Each row is a point on a tangle of strands that fork and nearly touch. The rows are in no order.
Two points are linked if the straight distance between their rows is under 95.2. Some points are linked to none.
k425: [-13   8 -29  26  40  11   2 -42  46  18 -45 -10  28  11   7 -41 -41  46
 -62  -4  43]
k466: [-10 -27   7 -22 -18  13 -37 -30  10 -26 -12  56  38 -22  18  29 -64  28
   3  17 -31]
k209: [ 12  16 -29   9 -14   5  56  50 -18  61  -9 -64 -50  42 -29  -5   5  -5
  29  46  59]
k212: [-15   4  12  -7 -68  34  33  -9 -52 -19  19  12  -8  -3  -1  40   9  63
   5  38 -48]
k930: [-21 -11  19  30 -42  14 -16 -21  17 -24 -43  -9  54  -8   4   4 -42  41
 -48  56   2]
k158: [-27  -8 -16  27 -15  36  71  48   6  31 -82 -20  25  50 -20   6 -22  25
 -47  11  29]
k661: [ 41  21 -28 -23  26 -25  15  -7   7  68  27 -91 -28  36 -12 -15  -4 -25
  41  36  32]
k897: [ -6  22  -3  -4 -58  22  27 -14 -84  15  44 -19 -12  11   2  37  37  29
  16  36 -60]
k822: [ -2 -64 -74 -35  25  36 -14 -12 -42   1  13  71  31 -31   7  31 -23  19
  29  17 -37]
k660: [  6 -12  23 -11   0  -1 -25 -15  46 -14 -12  75   8  -7  23 -24 -17   7
  25 -53  -6]
k625: [ -17   29   -2  -11 -102   35    8   30  -12  -22   18   -5  -49   26
  -11   -4   62   14  -23   26  -53]
k623: [ -2   0  20   1 -10  -9 -43   4  88 -25 -76  10  35  -6  14 -31 -44  57
 -42  21 -15]
k429: [-12   7 -25  10  -5  24  65  55 -20  55 -30 -49 -33  51 -25  16  -9   7
  -6  21  66]
k348: [-52 -21   0  22  27 -17 -26  13  17   6  -4  78  -2  -5  -8 -41  14 -20
  35 -65   1]
k350: [ 43  -9  30 -47  17 -28  17  17  42  -6 -19  14 -32  20  13 -21  16  -6
   8 -40 -15]
k219: [ -2  -2   4   2   9  -7 -11  24  62 -43 -82 -12  42  -1  -9 -39 -17  43
 -74   6   3]
k141: [ 13 -24   3 -32 -21   8  -6 -38 -13   7  25  34  15  -2  19  29  -3 -31
  23 -10 -25]
k265: [-16   8 -15  26  30   5 -27 -54   5 -24   3  64  13 -34  16 -18 -45  23
 -15   7   8]
k349: [-21   6  18   6  37 -63 -32  55  15  -6 -10   9  26  -1 -31 -13  11   3
  -9 -91  17]
k959: [-86 -37 -59  -2  27  24 -32 -28   5  35  36  59  12  -4   6 -16 -24 -22
  25 -36  12]
k271: [-14 -30  -1 -36   7  18 -28  10  22 -47   1  77  27 -51  12  25 -35  29
  28  15 -51]
k914: [  3  26   7  23  38 -65 -31  46   5  12  -3 -20  15 -12 -28 -11  19  20
  15 -96  32]
k451: [-25  -6   2   4  46 -14 -12  13 -52  -5  48   5  62 -60   5  41   2  -4
  35 -25  11]
k394: [-11 -10  -3  32  -5  31  44  31  22   8 -92 -31  50  28 -14  -4 -19  29
 -56  10  39]
k935: [ 22   8  -3  -3   2  -9   1 -44 -37  -7  41  -5 -29 -18  -1  17  22 -43
 -13  30  -8]
k725: [-51 -75 -79 -25  29  34 -26   1 -47  -1   9  68  30 -35  10   5 -31  16
  35   0 -23]
k901: [ 10   6 -13  17 -36  20 -24 -65   8 -14 -29  39 -14   4   9  -6 -48  38
 -37  43 -16]
k592: [ 23  -3 -13 -30  33 -20  33   4 -21  11 -18 -42 -34  25  -8  -9  -5  -8
 -36  -3  40]
k62: [ 33  19  37   4 -78  -4  17  20 -11  33  19 -52 -37  41  13   6  37  -8
  41  15 -61]
k913: [  9 -39  23 -49 -14 -17 -17   7  17  -7  21  22  16   5  11  17  12 -49
  14 -27 -14]
k501: [-19  -4  -1  14  56 -14  -8  12 -39  17  49  10  34 -52  24  17   8 -32
  65 -17  -3]
k538: [  4   9 -37  -1 -22  31 -30 -88   2  20   1  31  -8  16  -1  11 -49  28
 -34  28  -6]
k101: [  8   9  -8 -11 -18  10   5 -49 -48 -41  26  25 -21 -26 -11  25  15 -14
 -31  46 -34]
k645: [-14  22 -12  55  25 -25 -32   0  18  -8 -20 -29  58 -18 -16 -13  -4  41
 -51 -73  35]
k651: [ 57   3  40 -32  -4 -22  10  15  49   0  -4 -11 -36  18  18  -9  30 -35
  32 -12 -46]
k735: [ 39  11 -28 -49  38 -31  37   1 -28  32 -19 -55 -59  31  -2 -15   3 -20
 -15   3  20]
k518: [ -1  11  38   2 -20  16 -29  -6  79 -46 -47  27  17 -25   8 -14 -35  57
 -22  11 -12]
k972: [-10   3   2  23  58 -35 -11   1  17   7   9  62 -24  -8  -3 -51  15 -19
  13 -57   8]
k169: [  41   -8  -28    5   20  -23  -26  -10  -10   35   39  -29  -18   10
   12  -10    6 -103   30    6  -48]
k179: [ 12 -12  -5 -28  17   1  12 -11 -47 -50  32  35   5 -46  -1  38  16 -10
   6  43 -52]
k180: [  1  10  48   3 -41  34   4  -6  59 -39 -40  23 -10  -6   6  -5 -11  57
 -10   6  -4]
k126: [ 46  27   2   7  13   4  23 -45  11  36  18 -14 -54  18  19 -19  21 -13
  15   2  13]
k880: [ -6   6 -40  29 -29  43  43 -12 -11  -2 -38   4 -49  41 -31 -18  -3  14
 -73  40  21]
k505: [-65 -25 -23  27  58 -19 -12  28 -50  12  46  15  22 -49   7  -2  20 -52
  68 -17 -17]
k431: [ 30  22  -8   9 -14 -12   9 -31 -41  10  40 -44 -41   2  -4  10  28 -46
  -5  55  -5]
k217: [ 29  37  44  28  12 -35 -23  35  -4 -39   8 -33  11 -56   5   3  34   1
  35 -22  29]
k837: [  3  10 -33  35   7  43  57  -7   5   3 -54   2 -40  28 -16 -20  -8  20
 -58  26  42]
k193: [ 62   9  30 -26 -11 -32  21  32  26   2  -9 -53 -54  25   1 -19  31 -28
  23  23 -39]
k987: [-26   1 -23  29 -11  42  74  47  -9  46 -48 -28  -4  57 -23  18 -18  11
 -33   9  59]
k530: [-27  -8  12  22  41 -63 -31  50 -10 -20  34  22  -3 -29 -15 -29  31 -67
  26 -21  -5]
k585: [-28 -37 -24  -7  18  13 -15   5 -14 -28  15  73  10 -45  28 -12   8 -23
  54 -20 -38]
k27: [ -4  -3  10   6  23 -16   0  25  26 -38 -56 -25  42  -3 -13 -27 -13  30
 -79 -13  25]
k438: [-66 -34   0  19  33 -41 -28  40 -25  -1  34  24   6 -18 -18 -17  26 -71
  36 -30   0]
k995: [ -3 -15  14 -24 -33  26  18 -25 -35 -23  11  28  19 -15  -5  53 -24  61
   4  37 -47]
k295: [ 26  33 -47  -1   3   8  51  17 -23  66  -7 -67 -77  53 -22 -14  16  -9
  16  45  25]
k568: [ 65   1   7 -20   9 -56   7  19 -10  13   5 -57 -36  15  -8 -28  14 -52
  12  30 -14]
k879: [ 17  32 -12  -2  18  -5   1 -31   9  48  57 -73 -24  20   7  11   5 -27
  46  46  22]
k270: [ -2  18 -42  24 -64  39  34  17 -24  -1 -25  13 -63  51 -30 -20  29  15
 -56  24  -1]
k681: [ 33  13  35 -12  -3   7  43  65  16  -4 -69 -44 -19  16   0   4  13  35
  19 -29  36]
k791: [  6   9   8   1  35 -16   7  -5  -8  11   9 -47  -2   6  -6  -1  -7  -6
 -34  -6  76]
k885: [ 31   3  46  -6 -17 -22   9   1 -16 -15  27 -32  -2 -23  18  24  17 -31
  42  26 -27]
k771: [ 25  -3  25 -34 -32  18  23  -5  57 -23 -46  19 -41  30  -7 -16  -5  40
 -31  -2 -16]
k906: [-33   0 -23  24  38  -2 -37 -50  24  12   4  75   8 -10   9 -39 -44  15
 -14 -26  13]
k860: [ 75   5 -11  -6   6 -46 -15  -1  -8  33  16 -56 -33  23  -6 -22   1 -75
  22  25 -46]
k662: [  1   7 -31  34  22  28  30 -33  30  10 -63  -4  -5  21  -2 -37 -32  43
 -62  19  39]
k51: [ -5  10  -6  37  33 -12  -5  16  12 -16 -49 -40  48  -7 -10 -20  -9  31
 -71 -41  47]
k136: [  6  11 -17 -23   9   9  -7 -53  -9  54  65 -37  -2  20  15  41   3 -41
  30  15   4]
k97: [  4 -19  50 -37 -12 -11 -11  17  44 -12 -21  -6  43  20  -3  11 -15  20
 -25 -46  17]
k145: [-33  14 -18  35  21  21 -26 -61  37  21 -15 -10  65  -9  15 -11 -49  45
 -40   8  37]
k864: [ 18   7   7   3  37 -33  -8  -7  12 -30  17  45 -33 -18  14 -40  25 -31
  -3 -17  -2]
k260: [ 42  29 -45 -38  21 -16  24 -17 -13  65  10 -76 -57  52 -15 -10  14 -26
   4  22  10]
k836: [ 26   8  46 -10 -57 -11  15  10 -15   2  27 -42  -7   9  14  36  26 -18
  39  29 -55]
k766: [  1  19  40  52 -27  32  18  26  -5 -21 -27 -37  18 -15  -4  22  15  27
   2   2  63]
k856: [-33   0  14  12  30 -13 -26  -1 -35 -19  30  -2  78 -50  -1  38 -20  11
  -5 -33  25]
k36: [-35  23   7  37  16  50   3 -57   3   6  -4 -21  63 -26  13  27 -40  61
 -15  14  40]
k287: [ -6 -17  14  -7 -23  20  -7 -37 -17 -24  -9  34  43 -19   9  41 -55  54
  -8  35 -26]
k215: [ 51  12  19  -8 -48 -17  36  39  -2  29 -19 -59 -60  49   0 -20  35 -12
  31  22 -34]
k48: [-13 -44 -14 -32   9 -30 -30 -13  36   9 -33  32  44  30   0 -26 -58   6
 -55 -27  -2]
k98: [-11  19   0   4  53 -15  -9 -17   8  23  28 -27  12   2   0  -5 -12   0
 -19 -31  71]
k131: [ 34  -7  16 -55   9 -13  14   1  50 -23 -38  29 -33  22   3 -24  -5  22
 -21 -35 -17]
k258: [-21  12  30  24 -14  42  15 -42  -6  21   8 -26  29  -2  12  35 -22  41
  -2   1  50]
k80: [  9   6   1 -19 -56  16 -28 -35  20 -44 -16  45 -29   1  -7   7 -23  26
 -30  39 -43]
k594: [  3  20  28  54 -34  30  37  74   1   1 -45 -35   2  11 -22  23  19  15
   9   8  69]
k353: [ 24 -44 -14 -52  10  20  13   9 -33 -29  24  39  26 -30  -7  53  19   2
  26  34 -74]
k590: [  10  -32  -37    5   22  -26  -28    9  -13   41   47  -19    3    2
   23  -15    7 -105   46   -8  -31]
k91: [ 16  -6 -20 -16  14  14  -3 -48 -19  38  50   8   3  -8  26  33   6 -46
  46  -6 -27]
k925: [ -3  44 -18  16 -55  23  14 -18 -85  33  47 -41 -28  14  -3  16  50   2
   6  44 -54]
k363: [ -2   4   4   8  19 -12 -17 -32  -2 -50  21  61 -12 -37   6 -19  -4 -11
 -20   8  -2]
k337: [ 19 -52 -44 -44  14  31   7 -16 -48  -3  16  55  31 -15 -13  57  -6  24
  20  29 -57]
k749: [-19  12  41  46 -43  50  28  -4  -3  -2 -30 -22  33   3   5  22  -8  52
  -2  -2  47]
k177: [ 31   2  30   8  21 -47 -16  20 -11 -19  35 -20   3 -37  22  -7  13 -60
  47  15 -20]
k393: [-12 -15  38   1  -5 -14 -30  -7  25 -15 -14   2  74  -4   4  13 -28  21
 -28 -39  23]
k610: [-29 -25   2  12  21  -2 -17  19   8  -9  10  63  10 -33  29 -25  23 -34
  75 -52 -27]
k748: [-12   7 -25  -1  39  11 -16 -61  40  31  26  47  -8  10  15 -24 -24   6
  -1 -35  29]
k918: [-22 -14  33 -15  26 -50 -33  43  17 -22  10  17  28  -6 -16 -12   7 -19
 -13 -58  13]
k330: [  1   6  27  16  37 -56 -28  41  -7 -36  35   7   5 -48   8 -18  32 -57
  39  -7 -25]
k724: [  7  22  -3 -35 -74  26 -30 -32   1 -33  -4  39 -37   7 -24  16   7  23
 -26  39 -66]
k516: [  9   8  27  11 -34  12  60  93   7   4 -48 -38 -30  34 -16  10  20  17
  18   6  39]
k198: [ 24  38  30  35  22 -51 -39  35   0  -9  15 -27  16 -44  -1  -8  27   7
  42 -59  35]
k617: [-22  14 -12  -2  54  -1  -7 -40  32  34  35  12   1  15  13  -8 -19   1
  -7 -37  47]
k765: [ 17   3  37 -22  -8 -16  11  36  21 -54  -6 -29 -32   0 -16  -2  28 -18
 -35  26  15]
k832: [-35 -27 -44   0  42  -9 -21  -4  -4  53  62  -6   3   4  25 -10  10 -80
  53 -24  -2]
k315: [ -2  41 -28  19 -36  25  13 -30 -60  30  52 -52 -53  13 -14  16  42 -20
  -2  60 -10]
k230: [ -1   5  20  21 -52  21  38  -3 -18  -1  -3 -17 -32  23  -7   7  17  10
 -15  23  25]
k494: [-42 -40 -13 -24   3  15 -39  20  22 -47   1  84  17 -44  15  -2 -20   1
  39 -13 -42]
k587: [-12  31   3 -31 -93  34 -19  -5 -11 -23  13  14 -34  20 -27  11  41  23
 -28  30 -74]
k937: [ 22  -2  49 -44   6  -5  21  50  45 -18 -53 -35   5  20   1   2  -3  33
 -10 -46  20]
k957: [-21 -35  25 -32   9 -34 -27  30  21 -17  18  32  20  -3   5  -4   7 -45
  11 -44  -3]
k513: [ 12  24  56  27  -9   4   3  22  -7 -45  -8 -37  19 -42   1  25  21  18
  17 -11  40]
k717: [-42 -12  17  16   7 -12 -43 -11   0 -15   5   8  90 -25   0  15 -39  15
 -28 -38  15]
k627: [-65 -39 -61  -9  30  28 -18 -27  -7  41  45  35   1  -8  23 -11   7 -50
  52 -33  -5]
k311: [-10  23 -30  18 -86  33  16  24 -37  -3   3  -2 -53  47 -21 -15  55   8
 -41  24 -18]

Follow the links from the first point to the second, and from the first to the third. Name the last point that the two ways share.
k959 / k62 / k518 => k193
k987 / k592 / k913 => k260
k258 / k879 / k937 => k766
k856 / k217 / k662 => k766

A fork is a point with three links. Follow the links from the first point to the second and name the forks in between, in order.
k645 / k62 => k193
k505 / k258 => k766
k394 / k913 => k260

A fork is a point with three links, a tip a point with one. Leave the first point through the second and follow the links. Name the first fork or tip that comes.
k856 / k717 => k766
k131 / k771 => k645
k394 / k158 => k260
k145 / k425 => k538
k27 / k219 => k193
k260 / k295 => k394
